Points on a hilly landscape, in no order, each with its height.
From any point a climber takes the steepest step (rise divided by distance) to one of its 5 nearest points. It stops when none of these is higher. Distance is the straight distance between rows; heights are no part of it.
galig: [110 103 132  58 139 150  38 143 122 202 138 121]  h=5.59
nenaf: [137 155 127 165 137 109 175 126 108  85  99 101]  h=6.96
Mal: [118 117 118 132 109 133 134 150 113 149 153 137]  h=4.52
Sud: [140 131 136 167 141 123 113  80 163  99 106 149]  h=5.71
gad: [107 102 116  73 111 145 105 181  98 180 162 126]  h=3.91
dad: [ 95 107  91  60  95 147 128 224  65 176 170 121]  h=5.56
zev: [123 138 107 151 105 124 165 168  86 126 143 127]  h=4.53
tal: [117 112 131 109 119 140 102 123 138 163 152 147]  h=4.73
Rok: [126 139 120 162 116 126 157 148 103 118 130 125]  h=5.69
gusug: [121 123 120 143 105 130 138 143 111 140 146 137]  h=4.86
dak: [122 116 132 135 127 136 107 109 147 142 145 153]  h=4.51
Vub: [136 136 136 166 135 120 132  97 144  96 104 138]  h=4.78
saz: [117 111 127 104 109 137 118 149 121 163 160 139]  h=4.55
kiv: [134 161 116 163 127 115 187 150  90  90 112 100]  h=5.91
Bubep: [121 108 135 104 129 147  82 106 153 165 152 151]  h=4.96
regem: [141 165 124 158 139 110 195 140  98  77  99  87]  h=5.97
Kir: [138 128 136 156 142 131  99  77 172 106 120 161]  h=5.67
Gebor: [111 104 133  68 127 147  70 151 123 189 151 129]  h=5.58
sevab: [160 165 146 144 160  99 200  84 155  60  72  83]  h=2.32
loz: [124 124 128 151 119 129 131 127 133 131 136 143]  h=5.00
vaso: [165 155 148 160 161 105 136  50 193  53  60 124]  h=3.77
reg: [144 147 143 169 142 112 143  91 146  89  91 130]  h=4.75
tifos: [119 133 102 139  98 132 159 173  87 138 152 129]  h=4.26
dotor: [129 131 135 161 126 127 135 115 131 116 125 140]  h=4.69
vefe: [120 109 134  75 135 147  62 118 147 185 149 142]  h=6.97
pese: [159 156 146 162 156 104 158  77 159  66  70 111]  h=6.35
pek: [102 109  92  73  90 139 141 211  70 171 170 126]  h=4.89
Belus: [153 141 142 170 147 112 127  73 167  77  85 139]  h=6.69
taluz: [103  99 120  56 120 150  76 188  93 195 157 113]  h=3.88
tup: [153 158 143 161 151 106 174  91 149  67  75 102]  h=2.61
Fove: [132 141 130 168 125 118 151 123 120 108 117 125]  h=5.50
Gogir: [114 118 106 112  93 136 145 178  90 154 162 134]  h=4.36
duku: [131 120 136 150 139 131 100  85 161 119 130 158]  h=5.26
gilen: [132 150 122 167 127 116 168 140 102 100 117 111]  h=6.00
putu: [157 168 140 144 157  95 209 105 139  57  84  74]  h=4.45
tize: [136 147 131 170 135 114 157 120 121  93 107 114]  h=4.85
Rativ: [ 99  99 101  58 105 150 111 213  76 181 167 117]  h=6.52
Puzat: [116 104 134  88 129 147  83 135 137 177 155 140]  h=5.55
Dese: [119 116 123 132 112 136 125 136 125 149 153 144]  h=4.90
veb: [136 137 140 168 140 118 122  86 158  91 101 144]  h=5.70
teg: [125 113 132 123 131 141  97 104 157 148 150 156]  h=4.70
pusa: [131 124 139 162 131 128 115  94 152 110 122 151]  h=4.91
bazis: [114 107 135  62 135 149  49 139 131 195 143 127]  h=5.64
Fen: [109 103 129  56 134 151  49 153 115 198 146 119]  h=5.57
nabu: [108 115  91  97  88 136 147 201  76 161 169 129]  h=3.62
nugut: [134 117 138 143 139 137  89  80 169 126 137 162]  h=5.03
sir: [104  96 127  55 134 147  44 168 104 200 144 115]  h=5.09
lunup: [151 160 142 159 152 101 184 100 137  66  81  92]  h=0.57
Dedug: [108 107 110  87 104 142 124 179  98 173 166 131]  h=4.06
tubu: [141 130 138 161 142 128 101  72 171  96 114 155]  h=5.87
kepi: [119 125 115 138 103 130 145 157 103 144 152 137]  h=4.58
Ritap: [113 125  97 117  92 136 155 187  80 152 160 132]  h=4.13
Zulom: [148 152 142 166 146 108 144  83 158  77  82 124]  h=5.66
Pas: [121 122 127 139 117 133 126 129 126 141 145 144]  h=7.12
zeg: [164 157 149 159 157 106 143  58 186  60  61 120]  h=4.74
vot: [149 165 131 153 149 102 204 128 110  68  96  79]  h=5.53
kat: [129 120 134 152 132 132 108  95 155 126 135 155]  h=4.88
bupo: [108 111 102  94  94 141 137 192  86 164 165 132]  h=3.94
megik: [106  98 123  60 127 148  74 173 107 194 153 119]  h=5.04
kugef: [133 139 135 170 135 120 141 108 132  96 107 131]  h=4.30
sov: [114 104 131  86 122 145  92 142 131 174 157 139]  h=5.36
Muven: [118 109 127 116 112 137 121 143 123 160 155 145]  h=4.09
vupu: [155 170 137 139 155  95 227 118 129  57  91  68]  h=5.08
fis: [118 110 133  91 136 147  75 112 152 172 153 145]  h=5.40
mamif: [126 132 128 158 119 123 142 137 117 122 134 137]  h=5.24
vopu: [116 119 114 125 101 133 143 166 102 149 155 138]  h=4.48
nin: [159 145 144 167 155 113 116  56 184  68  78 140]  h=4.93
dule: [150 162 137 155 150 102 197 117 124  65  90  83]  h=6.57
sudil: [150 157 140 161 147 104 181 108 131  74  88  96]  h=0.66
Letov: [156 162 146 156 156 101 180  79 157  62  71  99]  h=4.43
fik: [106 103 106  73 103 143 117 199  84 178 168 124]  h=4.94
mabu: [127 108 139 105 137 145  74  91 166 158 151 154]  h=4.65
rer: [122 114 132 125 118 136 111 120 139 152 149 149]  h=4.54
Daro: [145 133 141 170 147 121 112  67 176  83  98 153]  h=6.11
kevut: [108 101 129  68 122 146  79 162 116 187 155 127]  h=5.48

Two climbers start at each pair of points below. Name the first point that both come to, or write -.
pusa and Kir => Daro
saz and Gebor => vefe
nabu and Dedug => Rativ
Rok and dotor => gilen
gad and sir => bazis
Ritap and kepi => gusug
megik and Fen => bazis

For each start below, name the point where the climber stops.
tal => vefe
zev => nenaf
mamif => nenaf
tubu => Belus
Muven => Pas
